A landscape with many peaks, sampled at points; each row gives a point and its height.
A climber steps from a point to the highest of its 4 nearest points, and stops where none of them is higher. Distance is the straight distance between rows; heights are no part of it.
zodi: [149 112 129 153 156 203 142  83 139 178 108 126 110 163  83  92  89 155
  76 113]  h=245
vup: [144 125 152 118 129 146 110 129 209 143 166 167 117 133 125 100 122 145
 131 146]  h=558
kizim: [ 83  91 127 102 165 107  95  68 103  98 128  93 189 141 113 112 145  99
  82 105]  h=91
Bofib: [136 121 119 135  95  99 114 169 100 102 121 137 120 100 150 126 142 138
 156 134]  h=530
Lazem: [162 122 129 135  97 117 135 187 136 107  91 141  92  83 132 149 132 137
 157 113]  h=477
volif: [133 124 145 143 130  98  81 107 218 122 158 178 120 128 154 109 120 126
 132 148]  h=577
bup: [ 97 125 144 174 144  59  83 106 211 132 154 192 142 116 179 127 101 131
 133 154]  h=648
linif: [ 99 138 115 150 127  45 116 128 113 133 136 117 141 107 198 161  91 143
 134 158]  h=749
sini: [100 126 132 103 186 110 203  91 112  82  89  75 156 181 152 140 146  52
 178 117]  h=35
guput: [136 159 138 143 148 158 174 187 151 209  91 132 160 143  91 174 104 174
 153 150]  h=596
veguk: [149 117 131 128  93  98 105 163 100  85  99 124 110  62 126 171 147 144
 163 109]  h=501
dufo: [126 122 110 133 101 109 100 129 107 111 142 142 135 145 159  98 135 121
 132 142]  h=473
gasum: [ 97 105 131 101 142  91  90 123 111  82 143 109 189 126 123 116 170 118
 133 115]  h=657
Fula: [128 129 109 146 112 141 171 179  76 155 107 137 134 122 138 116 122 117
 150 135]  h=481
kibon: [ 97 155 157 127 130 107 115 104 185 166 198 223  99 119 130 143 132 165
 146 150]  h=556
Naruf: [139 148  99 131 132 165 187 147 102 174 124 123 133 171 145 112  90 109
 123 123]  h=323
Ret: [156 177 138  83 116 150 136 154 214 153 191 154  98 125 109 133 134 176
 101 130]  h=505
fisi: [ 81 116 138 133 178 121 188 127 102 100 114  75 183 133 132 159 155  57
 146 137]  h=193
dudu: [159 116 119 153 106 142 151 183 123 149  60 143 114  94 110 144 114 140
 175 109]  h=478
pobug: [ 79 110 134 116 152 139 125  82  99  89 140 100 176 151  99 103 175  75
 115 120]  h=108
zami: [136 140 110 150 122 122 172 172  75 154 116 122 119 121 152 149  87 112
 149 150]  h=430
Gon: [144 120 122 157 126 147 130  95 144 160 138 141 121 162 160 108  67 113
 104 147]  h=594
mazu: [146 137 125 137 138 176 161 171 156 185 123 145 152 155 111 101 123 136
 144 127]  h=546
gugi: [118 121 117 149 109  44  78 142 153  93 124 147 131  96 185 135 128 154
 144 140]  h=351
dumol: [154 125 118 115 100 141 107 123 132  93 138 150 116 144 143  72 132 119
 118 110]  h=772
damiv: [105 121 112 124 128  59  90 100 100 131 160 107 161 135 178 144 112 128
 107 148]  h=661
mibed: [156 122 106 137 115 194 135  90 110 137 110 141 106 161  90  59 129 126
  97  89]  h=307
suso: [125 136 123 100 101 123 121 151  95  80 145 128 124 128 129 105 181 111
 142 119]  h=684
ren: [ 78  99 139 124 157  91 126 152 113  71 104  99 198 103 110 138 186  98
 150 118]  h=611
Mazan: [113 151 111 130 122 147 183 162  57 161 125 115 130 144 124 124 129 103
 144 133]  h=398
Rifi: [123 116 120  96 118 107  75  94  99  81 151 126 148 145 128 100 169 125
 116 118]  h=692
bis: [114 126 143 102 188  96 166 124  95 108 139  71 154 151 144 169 129  84
 172 139]  h=242
Diba: [ 76 139 130 116 120 167 168 119  75 132 132 107 150 143  89 100 187  80
 143 140]  h=551
repe: [ 91  83 132 114 181  96  73  47  87 108 129  69 137 140 121 131 110 148
  51 102]  h=355
fulu: [174 118 105 139 138 171 111  90 124  70 103 124  49 144  79  66 138 146
  69  88]  h=348
Zemop: [ 70 124 137 128 154 144 177 106  98 106 120  75 176 151 116 123 168  46
 136 137]  h=131
vak: [148 113 126 150 119 135 143 188 152 157 102 148 119 111 130 117 111 141
 164 137]  h=631
Beda: [134 129 104 123 108  68  63 112 166  84 141 152 129 126 185 103 128 139
 116 122]  h=396
rep: [126 130 134 188 124  81 128 144 141 151  87 136 120  75 185 185  74 135
 152 155]  h=616
Gako: [171 141 138 120 118 145 154 198 188 162 110 136 108 103  82 170 143 176
 155 114]  h=513
nuzi: [107 116 126 131 128 162 111  59  53 115 128 116 116 154  99  97 150 118
  80 108]  h=598
taze: [151 114 130 136 126 173 113 108 164 150 136 162 124 151 127  74 110 133
 106 128]  h=411
doz: [155 144 143 101 128 174 120 101 192 170 164 159 122 153  91 106 137 180
 118 132]  h=738
daf: [162 117 150 142 113 133 128 167 184 157  82 149 106  67 102 172 105 160
 177 122]  h=615
ridin: [ 80 115 128 121 171 128 177  91 115  88 111  68 184 155 144 130 152  50
 117 123]  h=99
doka: [140 171 137  93 107 125 143 178 211 152 175 159  90  98 111 162 139 175
 112 138]  h=498
Boluz: [139 156 103 128 134 195 201 110  92 177 107 118 129 198 122 104  98 106
 110  98]  h=258
pigi: [133 135 132 162 111 115 137 140 107 165  58 129 112  61 158 209  59 128
 160 137]  h=491
dud: [116 120 124 114 114 143  90  81  79  93 145 123 141 150 113  92 163 110
 113 113]  h=677
zok: [132 146 111 110 129 163 185  98  60 161 133 105 118 185 133 114 103  92
 116 108]  h=294
ridu: [119 136 109 116  95 161 150 126  75 131 137 138 122 151 116  77 163 105
 133 113]  h=529
Garug: [126 144 126 153 125  84 149 144  81 132 101 103 105 100 184 194  73 127
 160 159]  h=522
kas: [146 174 134 114 107 132 155 180 188 181 148 160 105 122 100 175 160 212
 148 142]  h=542
Tunot: [166 140 115 130 115 160 177 215 164 144  81 133 114 127  92 134 152 150
 158  87]  h=493
bivof: [ 97 157  98 118 101 193 189 123  72 171 116 126 138 169  92  82 172 102
 137 104]  h=507
rimop: [136 129 112 151 118 122 146 147 112 155 127 138 137 141 169 113  89 111
 136 149]  h=506
tuzim: [120 130 120 129 103 137 153 173  75 120 118 135 128 106 111 116 170 116
 165 123]  h=593
vegi: [132 118 112 112 110  93  58  83 105  88 147 128 136 144 145 101 139 135
  98 115]  h=766
pizol: [141 118 123 150  92 121 137 165  76 140  79 132 115  78 124 155 124 136
 170 129]  h=397
Kipor: [154 124 130 130 118 115 115 177 190 114 128 149 103 106 154 113 118 133
 152 140]  h=567
miv: [121 166 136 111 109 149 117  75 187 172 184 208  89 151 112 123 135 195
 116 125]  h=592
lurom: [151 136 104 136 123 202 159 125 128 170 110 145 140 174  98  64 125 125
 118  88]  h=454
Nafe: [162 164 129  92 124 168 117 135 211 102 172 130 105 124 115 105 111 115
  72 119]  h=322
zuzen: [140 125 161 146 124 108 123 171 198 149 114 160 103  79 116 158 115 159
 173 151]  h=655
luz: [116 116 122 157 111  95  86  93 144 127 138 150 142 147 184 109  97 123
 105 148]  h=417
pedil: [163 151 129 100 123 153 142 202 207 134 147 131  98 110 105 141 126 137
 107 125]  h=479
zab: [143 110 126 145 110 122  98 121 164 122 140 154 131 147 161  89 113 124
 122 147]  h=492
Vod: [110 128 127 124 136  82 128 117  83 127 157  98 153 135 169 155 114 114
 129 150]  h=604
lali: [115 132 124 112 128 143 150  94  62 136 155  95 131 166 132 125 131  80
 116 127]  h=374
kisu: [152 132 117 144 146 193 163 110 139 184 124 137 139 174 121  99  85 124
  99 117]  h=488
nuvor: [ 99 109 150 130 139 107 126 155  87  90 101 105 156  80  92 162 187 109
 170 128]  h=751
Famub: [111 179 132 122 110 129 152 146 181 187 165 215 105 140 131 155 146 214
 152 144]  h=562
lebez: [147 105 145 169 171 187 123  71 156 163 122 130  81 144  74  96  94 178
  69 138]  h=129
fel: [130 137 160 165 133 133 143 151 159 189  69 140 118  76 128 198  59 150
 171 149]  h=376
pava: [105  95 135  97 196 122 151  52 107  91 124  67 147 184 133 144 132  78
 106  97]  h=25
godif: [113 112 127 127 114  60  85 149  97 102 131 126 152  92 155 147 146 152
 157 142]  h=606
rik: [162 127 133 118 124 154 145 187 183 146 131 145 115 129 115 112 132 141
 149 129]  h=552
pipum: [133 119 117 162 106  88 116 156 116 129 117 142 128 107 168 124 115 137
 147 155]  h=489
Ket: [148 132 113 116  97  94  83 154 165  77 143 143 112 117 178 105 132 130
 121 130]  h=469
vimi: [160 137 111 109  99 150 156 189 145 107 117 138  99 129 126  94 156 121
 137 101]  h=426
misen: [151 105 137 147  72 104  88 132 104 120  65 137 108  49 145 185 110 147
 173 115]  h=464
Pefip: [155 128 127 136 136 196 150 118 152 182 129 144 150 173 109  86 114 145
 110 119]  h=745
zikiz: [110 119 111 104 122  63  65 109 114  95 156 123 157 124 161 118 151 146
 126 133]  h=549
nofi: [ 92 115 150 134 164 112 164 145  71 113 117  68 157 107 118 181 144  88
 160 140]  h=350
pugem: [130 115 145 169 117 103 126 164 162 150  94 157 116  86 148 148  98 142
 170 155]  h=675
kesu: [108 126 123 121 133 117 130  91  73 127 159  96 146 159 148 137 118  98
 110 140]  h=449
nute: [126 139 136 129 143 103 172 151  59 134 118  91 120 100 149 197  97 114
 164 150]  h=408
duva: [126 132 117  81 119 102  93 126 100  63 153 117 141 130 126 111 181 115
 131 118]  h=731
Zaten: [137 109 118 150 123 154 127  78 107 147 123 133 110 163 148 106  79 116
  88 128]  h=447
Vapu: [125 133 113  88 119 125  83  83 103  54 151 119 127 146 109  90 184 116
 102  98]  h=768
mozo: [103 144 127  91 106 167 141 104  84  96 144 120 132 147  85  81 196  93
 137 109]  h=583
fuver: [120 133 109  59 137  82  63 114 130  50 158 107 149 128 136 116 162 120
 107 102]  h=722
bilev: [ 98 113 116 113 139  70  78  59 101 126 155  99 149 148 164 139 110 137
  80 128]  h=537
mul: [164 131 123 117 108 131 126 169 167 100 132 140 104 121 150 102 132 118
 133 122]  h=494
ligu: [115 117 151 151  99  82  93 120  74 131  83 109 137  53 150 211 102 145
 163 131]  h=433
bukiv: [105 112 147 140 129 108 133 146  67 114  91 101 146  72 108 189 152 111
 171 132]  h=534
Sator: [176 149 120  95 120 182 140 137 178 112 142 134 108 160 106  79 130 125
 103  80]  h=315
piv: [106 117 117  74 163 118  67  57 115  54 125 102 144 137  89 102 177 129
  85  86]  h=741
fav: [ 86 111 148 141 146 123 151 147  76 114 106  92 163  94  96 159 172  90
 163 139]  h=531
Ter: [142 151 140 127 130 108 111 181 226  95 159 140  95  96 132 149 117 118
 107 148]  h=463
Seno: [157 150 141 115 111 133 146 196 216 145 125 131  83  73  88 192 124 159
 130 121]  h=578
Metem: [120 116 127 138 155 147 128  48  55 120 130  87  83 162 118 130 113 123
  71 116]  h=436
daz: [165 143 103 107 112 133  93 136 176  66 152 130 101 135 160 102 120 102
  89 114]  h=490
Vipo: [112 126 144 173 143 100 122 142 187 161 135 167 133 108 164 138  84 122
 145 178]  h=711
Peri: [124 132 149 124 163  84 150 135  73 114 113  69 135 100 154 219 102 118
 175 150]  h=457
podab: [148 128 155 122 132 163 104  69 200 158 164 175  99 140  96 105 119 171
 109 138]  h=744
bim: [164 134 148 127 115 119 131 187 208 124 113 134  85  66 114 169 115 139
 144 128]  h=625
gel: [136 147 131 130 154 183 158 132 161 208 140 133 156 180 110 127  88 152
 114 143]  h=504
dev: [159 133 130 143 138 163 168 197 161 186  97 144 143 138  94 137 137 165
 156 122]  h=719
Lumor: [174 118 137 121 136 179 107  88 187 110 132 145  82 137  90  88 116 151
  83 101]  h=450
barem: [108 118 121 150 125  70 115 144  87 121 135 104 152 109 164 166 116 128
 144 159]  h=691
tozal: [143 147 154 113 129 151 140 149 199 179 162 170 125 137 111 133 135 175
 142 146]  h=605
Potir: [118 140 126 120 141 114 154 129  63 135 155  94 138 145 159 150 114 100
 137 154]  h=502
noken: [128 105 115 149 128 135  81  60  78  94 110 119  90 140 108  86 135 152
  71 110]  h=782
gab: [106 108 125 129 142 122  88  55  78 116 147  96 136 155 135 127 124 120
  69 121]  h=442
sipe: [188 136 125 110 144 195 118  97 182 100 129 125  79 145  68  93 117 150
  67  81]  h=383
zonil: [120 117 131 107 124  70  87 165 110  65 119 107 142  69 127 175 172 144
 157 118]  h=539
suba: [ 79 109 131 119 172  90 132 127 101 108 142  86 193 128 138 147 140  97
 124 131]  h=83
ruven: [130 109 115 150 115 128  96  70 110 135 136 132 125 158 161 103  99 118
  85 141]  h=418
Zumo: [132 112 112 156 134 168 139  70  70 132 111 108  83 156 116 101  99 127
  64 113]  h=424
kavi: [ 98 105 133 133 152 138  92  41  60  99 126  93 125 148 100 111 147 126
  64 103]  h=610
toziz: [ 68 101 121 121 167  99 150 115 116  89 114  88 203 135 130 116 158  69
 118 123]  h=111
zada: [122 155 141 144 142 144 155 168 174 215 129 165 144 126 104 170 115 181
 158 169]  h=659
Vek: [150 115 113 138 107 178 127 105 104 145 121 143 117 164 121  70 114 114
 104 111]  h=297
zemod: [117 109 141 130 107  83  93 145  83  93 105 113 140  69 127 181 155 145
 164 129]  h=541
Bibos: [105 115 134 144 122 101 129 154  65 120 136 110 157 104 124 152 150 113
 155 154]  h=540
pes: [126 127 143 150 141 134 131 129 176 174 147 160 134 137 148 119  87 125
 122 167]  h=679
Bok: [112 146 152 155 151 123 138 150 183 190 141 172 135 111 128 150  93 150
 155 185]  h=682
Pese: [134 149  99 113  98 203 168 107 110 129 103 132 110 167  85  50 172 122
 112  67]  h=409
gasov: [139 148 158 113 125 117 118 153 220 130 171 165  99 107 126 139 133 142
 135 152]  h=561

Where does a climber stop that starts at each point below?
Lazem | linif
ridu | Vapu
bivof | Vapu
ridin | nuvor
Fula | Vapu
Zemop | nuvor
ligu | linif
toziz | nuvor

Call two points neighbours if one is among the 4 nearest of the other. Go from one point of each pair to the other, from neighbour to neighbour, staying as high as possible. Name the lowest point that can't be avoided.
nuvor, Vapu | ren
noken, nuvor | nuzi
podab, Pefip | mazu
podab, Vipo | tozal
vegi, linif | zikiz
dumol, Pefip | mul
